A landscape with many valleys, sampled at points; each row gives a point and its height.
From any point a ball takes the steepest step (drop divided by distance) to one of its 2 nearest points. It stops when none of these is lower. Distance is the straight distance between rows; heights are no part of it.
sude: [ -8  17  30   6 -10  -7  -3   3  17   7   8   2 -11   6  12  14  -3   3
  14 -18]  h=499
Vedu: [-23 -12 -13  -7   2 -10  -4 -16   0   5   5  -7  28 -28  -1   4 -17 -12
  -8  12]  h=854
nulol: [  8  14  -1  -3  -1 -13   5 -13  10 -21  18   1 -15  22  15 -27   6  -1
  -9   8]  h=362
ginam: [ 28 -11   4   8 -17   6  -3   8   9   0  -3 -13 -10   6  -9  -4   2  11
   7 -30]  h=150
maza: [  7  -6  -3 -33   1   1  -8 -10  27 -11  -9  -8  15   7  10 -12 -22  -7
  12   9]  h=412
sib: [ -2  15  -2  -9  22  -3  10  -3  -1 -11  12   0  -2  15   4  -5   1  -1
  10  18]  h=645
fafa: [-10   7  13  10 -36   5  -7  -6 -20  14  -4 -18 -14  -6 -17  12   5 -28
 -22  -4]  h=86
sinug: [ 11  -3 -11 -12  -6 -14   3   7  25   2   2   5  -9   8  17 -23  -3 -17
  -9   2]  h=419
Gaf: [  7   8   3 -10   4  -3  18  27  21  15   4  11 -10   3   6  -2   4 -21
   9  -7]  h=408
tud: [ 15  13   3   3  23   3   5   1 -15 -21  16   4 -18  27 -11  -6  15  15
   9   4]  h=261
loga: [ 26  15   7  -4  -6 -15  -1 -15   6 -30  24  -9  -1  16   6 -18  -2   1
  -7  -7]  h=333
vap: [  5  -9   1 -19  -3  -5 -13  -7  23   1 -13  -7  20  -2  10  15 -27 -12
  10   3]  h=386
tudov: [ 21  -8 -10  -6  -3   1 -15  -4  10  16 -16  -8   9  -3  10  24 -17 -17
  -7   3]  h=363
Debup: [-12  22  16  -9   5   2  17   0  17  -3   7   4 -23  15  14 -11   8  -6
  11   3]  h=606
Nifun: [-29  -6   4  18   7   7  -7   3 -23   8 -11  12 -11 -14 -17  17  19   8
  -8   1]  h=917
gebu: [  6 -13   4 -17  -6   3   4 -10  11  -8 -12 -12  19  -3   4 -12  -8   7
  13  -6]  h=446
mivig: [  0 -10  -5  -8   6  -2   2  -7  -9  -3  11 -12  34 -12 -16   5 -18   6
  11  -1]  h=241
zam: [ 14 -15 -18  -3  -5  16   0  -2 -16  20 -14 -11  19 -16 -16  27 -13 -17
  -2   5]  h=884
Vev: [-21 -10 -16 -10   3  19   2   2  -6  10 -32   6  19 -25  -2  -4   8   0
  -8  13]  h=281
Noga: [-19   9  17 -19  15  19  17  -1  10  -4 -13  -9   4  -4  -7  -7   0  11
  26  -4]  h=522
Kila: [ -7  23   3  -8  25   4  12   4   6  -4   8  16 -26  22  16  -8  12  -7
  11  21]  h=625
loz: [  6  -3  -1  -8  14  23  10  29  -4  11 -17  17  -2   6  -5  12   6   1
  22  -2]  h=374
Kagal: [-14   2  -7  17 -21 -26  -3 -10  -1  13  19   0  -6 -10   6   4   7 -24
 -20   1]  h=128
vifan: [ 18   0 -13   1  14 -12 -15  -5   0 -16   5   8  10  24  21  -8  -7   7
 -15  26]  h=182
vam: [ 10 -12 -17   6  -6  12  -7   8   0  11 -26  28 -11   7  24  -8  15  -6
 -19  22]  h=226
rop: [ 22   7 -11  -9   2  -7   6  27  31  13   0   5 -20   2  18 -11  -4 -21
  -5  -7]  h=421
taseb: [ 29  -7 -28  14   6  -9   3  26  -6  12   5   7 -10   3  -7  -2   9  -7
 -11  -8]  h=184
dumu: [  6 -16   9   9 -29  10 -11  -2  -4   5 -15  -9 -16  -1 -18  -9  16   7
   4 -26]  h=102
gego: [  4   9 -11  -9  26   1   8   3 -19 -13  13  -6  17   8 -15   2   1  10
  12  12]  h=664
piz: [  2   5  17 -20   0  10  15  -8  13 -15  -2 -20   6   1  -5 -17  -2   8
  25  -8]  h=483
fefe: [ 21   2   5  30   2   8 -19   8  -5   7  -9  13 -24  15  16  17   0  17
 -12   3]  h=656
vugib: [ -2  10   3  -6  26  12   1   5   1  -6  -7  22 -13  27  22  -8  -5   6
   4  32]  h=648
fus: [  1 -12 -10  11   0  12  -3  10 -22  13 -18  10  -4  -6 -15  21  17  -6
  -4   3]  h=900
Roreb: [ 14   7   7 -14  -7  -6  -3  -9  30 -14   7  -2 -11  16  22 -26 -12  -4
  -3   2]  h=394
bovel: [  0  -5   0  17 -14  -5  -5  -5  -9  -8  -4   9 -12   7  10 -17  20  15
 -12  -4]  h=423
fomi: [ 10 -10 -23  -9  12  -6  11   9 -13  10  20  -8  28 -10 -20   1 -19  -8
   8   3]  h=222
Desu: [15 -2 -3  6  8 -6 -5  6  2 -3  0 10 -1 15 16  4 -7  8 -5  9]  h=223
fevin: [ 19 -10 -15   0  -9  18   6  17 -10  21 -16   4   2 -11 -21  21   9 -23
  -6   0]  h=891
dubuk: [ -1  -5   8  15 -36   9 -14 -12 -21   5 -14 -13 -24  -1 -19   0  18  -9
 -15 -17]  h=51
Ronul: [-31  -3  17   9 -18  12  -7 -16   2  -3 -26  -3  -5 -17   7  -1  10  13
 -10  -8]  h=775
Ruru: [ 28  -1  -2  10  -7 -11  -2   7   8  13  17 -13   3  -2  -8  20 -14  -6
   1 -20]  h=196
Nop: [ -8  10  -1  22 -10 -27   2   8  -7  12  30   6 -12   1  -5   6   9 -13
  -9 -11]  h=148
romod: [ -8  -6 -18   8  -7 -28  -8  -8   7   4   4   8  -2  -2  23  -4   7 -20
 -24  16]  h=96
pufa: [ -8   5   5  13  -4 -24   3   7 -11  -1  34  -1  -9   3 -21  -3  10   6
   3 -18]  h=166
gubag: [-23  -9 -14   4  -6  -1  -2 -16 -19  11  10  -9  19 -33 -12  22 -22 -17
 -16  16]  h=866
Nef: [ 26 -10 -26  -5  -1   7 -15  11  13  15 -27  13  -4   2  23  -9  -8 -14
 -20  17]  h=267
kabas: [ 13  18   8 -13  14  28  -2 -31  14 -22   1   4  -8  22  12 -17  -5   8
  15  20]  h=351
solu: [  2  -3 -20  10   8 -32  -6  -7 -10  -7  13  10  10   8  19  -1   1  -4
 -21  24]  h=135
mapab: [ 19   2 -13  24  -5 -18  -6  15  -4  16  12   5 -18   4   2  10  10  -8
 -17  -9]  h=167
Fod: [-42   1   3   7  -2   1  13   5  -8   4  21  -2  -2 -32 -25   5  -9   1
  -7 -17]  h=188
kosap: [-22  -5  10   6  -4  -1  -2  -8  -9 -16   3 -10  -2  -9 -24 -20  10  28
  -1 -25]  h=266
bunof: [ -3   6  20   7  15  15   0   5  -3  -5  -8  20 -18  20  15  -4   3  18
  10  13]  h=674
Dez: [ -2  -4   5  -9  15  11  17  16 -13   0  -2  -6  -4  -1 -25  -5   9  11
  27 -16]  h=647
leru: [-27  10   9 -11  13   0  21   2   5  -1   6  -4  -2  -9  -8  -6   0   0
  12  -3]  h=555
Zoge: [-11   4   0  -4  14   5  16  23   2  14  -1  19  -2  -3   0  13  10 -13
  11   1]  h=393
demek: [  1 -12  -9   1 -22 -14   9  -1   5   5   8 -10   4 -10  -5 -18   6 -13
  -5 -14]  h=275
Pabel: [ -5  -8  -4   5  -8   8  -3 -10 -28  13  -4 -16   8 -12 -18  34 -15 -23
 -17  14]  h=876
zere: [  0   9  17  19 -18 -14 -10  -8   0 -12  12   6 -12  14  12  -7  10  18
  -5  -9]  h=457
moz: [ 21 -14   3   7 -20  -5   3   2   2   8  14 -16   1  -5 -25   2  -3   0
  10 -33]  h=177
Baga: [-20  -2   8 -11   6  -1   6 -17   3 -14   2 -17  30 -19 -10  -3 -19  13
   6  -4]  h=277
kisub: [-26  -7  -2  -3 -10   9  20  12  -1  20  18   7   3 -39 -23   7 -10 -16
   1  -6]  h=216
Fuzis: [ 30  -4   5   9 -14  -8 -11 -11  -1 -26   8 -10   9  11   2  -7  -5  20
  -7 -11]  h=296
Munug: [ 12 -11 -15 -17   8  23   4  18  -4  10 -25   5  18   7   6  -6   0   4
  15   7]  h=349
viv: [ 22   2   7  17  -7  -8 -20  -8   2  -8   3  -5   3  10  11  15  -6  14
 -10  -6]  h=260
lemup: [-26   8  14  12 -26  -4  -8 -18  -8  14   6 -12  -4 -20  -6  19  -2 -21
 -15   1]  h=116
bar: [ 34  -3  -9  11  -2   6 -20   2  11  11 -18  -5  -6   2  18  21 -16   2
 -15   5]  h=336
Fad: [-25   6   9   3  16 -15  -5   0  -3   8   8  10   4  -8   9  24  -2  -3
  -1   9]  h=564
dogo: [-23  12   8   6   8 -11   7  -7 -17 -19  22  -9  -4  -2 -22 -12  14  18
   0 -14]  h=206
Kis: [-36   8  15   8 -10  -9   2  -8   0  16  21  -4   2 -25  -8  20 -10 -11
  -4 -10]  h=152
Tiv: [ 23  20   2   2  21  23   0 -17  -4 -25  11   7 -14  28   1 -11   7  15
  11  18]  h=298
kuno: [ 12 -11 -13  11 -21 -25  -2  -9   2  -6  14  -6   3   2   4 -25   9  -3
 -19  -6]  h=302
Ketig: [-10  -7  15   3   4  11   5  19 -12  12   2   2 -12  -8 -29  12  10   5
  22 -24]  h=634
rus: [-19  -7 -11 -24  13  15   6   2 -10  -4 -22  -7  31 -16  -4 -13  -5  13
   4   6]  h=278
Pev: [-14  -9  -8 -15 -11  16   8   7   7   9 -27  18   2 -18   3 -12  20 -11
  -6  10]  h=232
Puna: [ 39  11 -17   2  23   7   3  12 -12 -15  10  -2 -10  25 -10 -10   2  15
   4   5]  h=234
Kezit: [-9  1 15 14  0 -5 -9 -4 -4  8  0  1  5 -1  8 35 -4  5  9 -2]  h=584
tuvi: [ -8   3  23  -4   2  -3  -1 -15   1 -21   9 -11  15  -1  -3   7  -7  15
  12  -8]  h=325
Bili: [ 36  -3 -24   7  15  -2  -1  24  -8   3  -1   8  -6  19   4 -10   6  11
  -8   7]  h=207
temif: [-17   2  -7  -3  13 -14   7 -16 -11 -19   8  -5  15  -5  -2 -20   4  13
 -10  13]  h=293
kefa: [ 24  -6 -14   1   7  -9  11  21   1  16  19  -4  11  -6 -18  15 -16 -12
  10 -16]  h=209
Mup: [-14   6  22  15 -10  12  -9  -4 -10  19  -7  -3  -8 -12 -11  40   0  -9
   8  -8]  h=605
lolo: [ 38  -4 -17   6  15   9 -21  16  12   9 -17   9  -6   7  20   0 -18   6
 -16  16]  h=303
Dele: [-21   0  27   3 -13  11   1   2   8   3 -16   4 -15  -4   6  -6  14   9
  10 -12]  h=739
Siv: [-17   8  17  -8  -8 -16  -5  -7  29   4   4  -1  -4   1  22   5 -10 -13
   4  -5]  h=520
lurib: [ 16 -14  -8  -2   6   5   7   8  -9  -2  -6  -3   7   9 -16  -9   4  12
  15 -11]  h=662
torob: [ -9  14  12  -9   6  -9   5 -25  -2 -33  16 -14  14  -1  -2  -9   1  11
  -1   2]  h=355
feves: [ -3  -1  17  10 -13  12  -7  12  -5  17  -6   5 -20   0 -15  22  14  -2
  12 -22]  h=621
Fet: [-27  25  18  -8   6 -10  15 -13  10 -12  18  -7  -9   2   4 -12   9  -6
   6   0]  h=582
Sobup: [-11   0 -23 -16  20   5   6  -3 -14 -14 -11  -8  24   0  -3 -24   7  13
   0  19]  h=215
dok: [  2 -11 -13  -9  -5  17   2  13   6   3 -27  21  -2   5  17 -26  10   1
  -4  17]  h=178
ziruz: [-30  10   6 -14  13 -24  -5  -9  18  -4  12   3   5  -3  16  14 -16 -16
   4  14]  h=542
Bur: [  4  25  28  16  -4 -15  -9  -3   6  -9  17   4 -13  22  17   7  -4  12
   0  -5]  h=479
Meba: [-37  -5   5  -8  -3   6  -8 -22  11  -4 -26   0  10 -25  14  -4  -1   4
 -13   4]  h=811
kanug: [  6  -1  14  15  -3  14  -9  12  -4  16 -15  14 -21   8   7  24  10   8
   4  -7]  h=636
Ret: [  9   9   9 -28  11  11  -7 -19  21 -22  -4  -3   4  20  13 -11 -19  -1
  14  19]  h=399
lel: [-36  -7  -1 -10   3  -5 -14 -22   8   2 -20  -5  17 -26   9  17 -18 -12
 -12  17]  h=837
Ramuk: [-11  -9 -16  -8  -3  -7  21  10  -1  10  12   1  11 -17 -14 -15   0 -16
   3  -3]  h=252
Gobav: [ -7 -11 -10 -14  -8  11  20  13   7  21  -1   4  13 -27 -18   1  -2 -23
   9  -8]  h=235
fal: [-17   9  22   7   6   3   4  -3  -1 -12  -4   4 -12   9   5  -3  11  22
   9  -1]  h=705
Mek: [ 22 -18  -7  17 -17   0 -12 -10 -14  -9 -13  -2  -4   8  -2 -11  14  21
 -12  -7]  h=376
fote: [ 18  -3  -2  -5  14   7  -2   3 -15 -18  -5  -5  18  12  -6   0  -6  22
  14   5]  h=680
pem: [  0  -5 -12 -19  13   9  -3   2  -2   2 -18  -2  28   0   6   4 -12   8
  12  14]  h=320
Femi: [ 31 -10 -18  15 -14  -8  -3   5   0  -7   2  -3  -6  11   0 -23   8   6
 -13  -9]  h=332

Where does a ball stop that starts at each point below?
Mek => dubuk
Pabel => dok
Mup => dubuk
fal => dok
rop => Sobup
nulol => romod
gego => dok
piz => dok
Tiv => romod
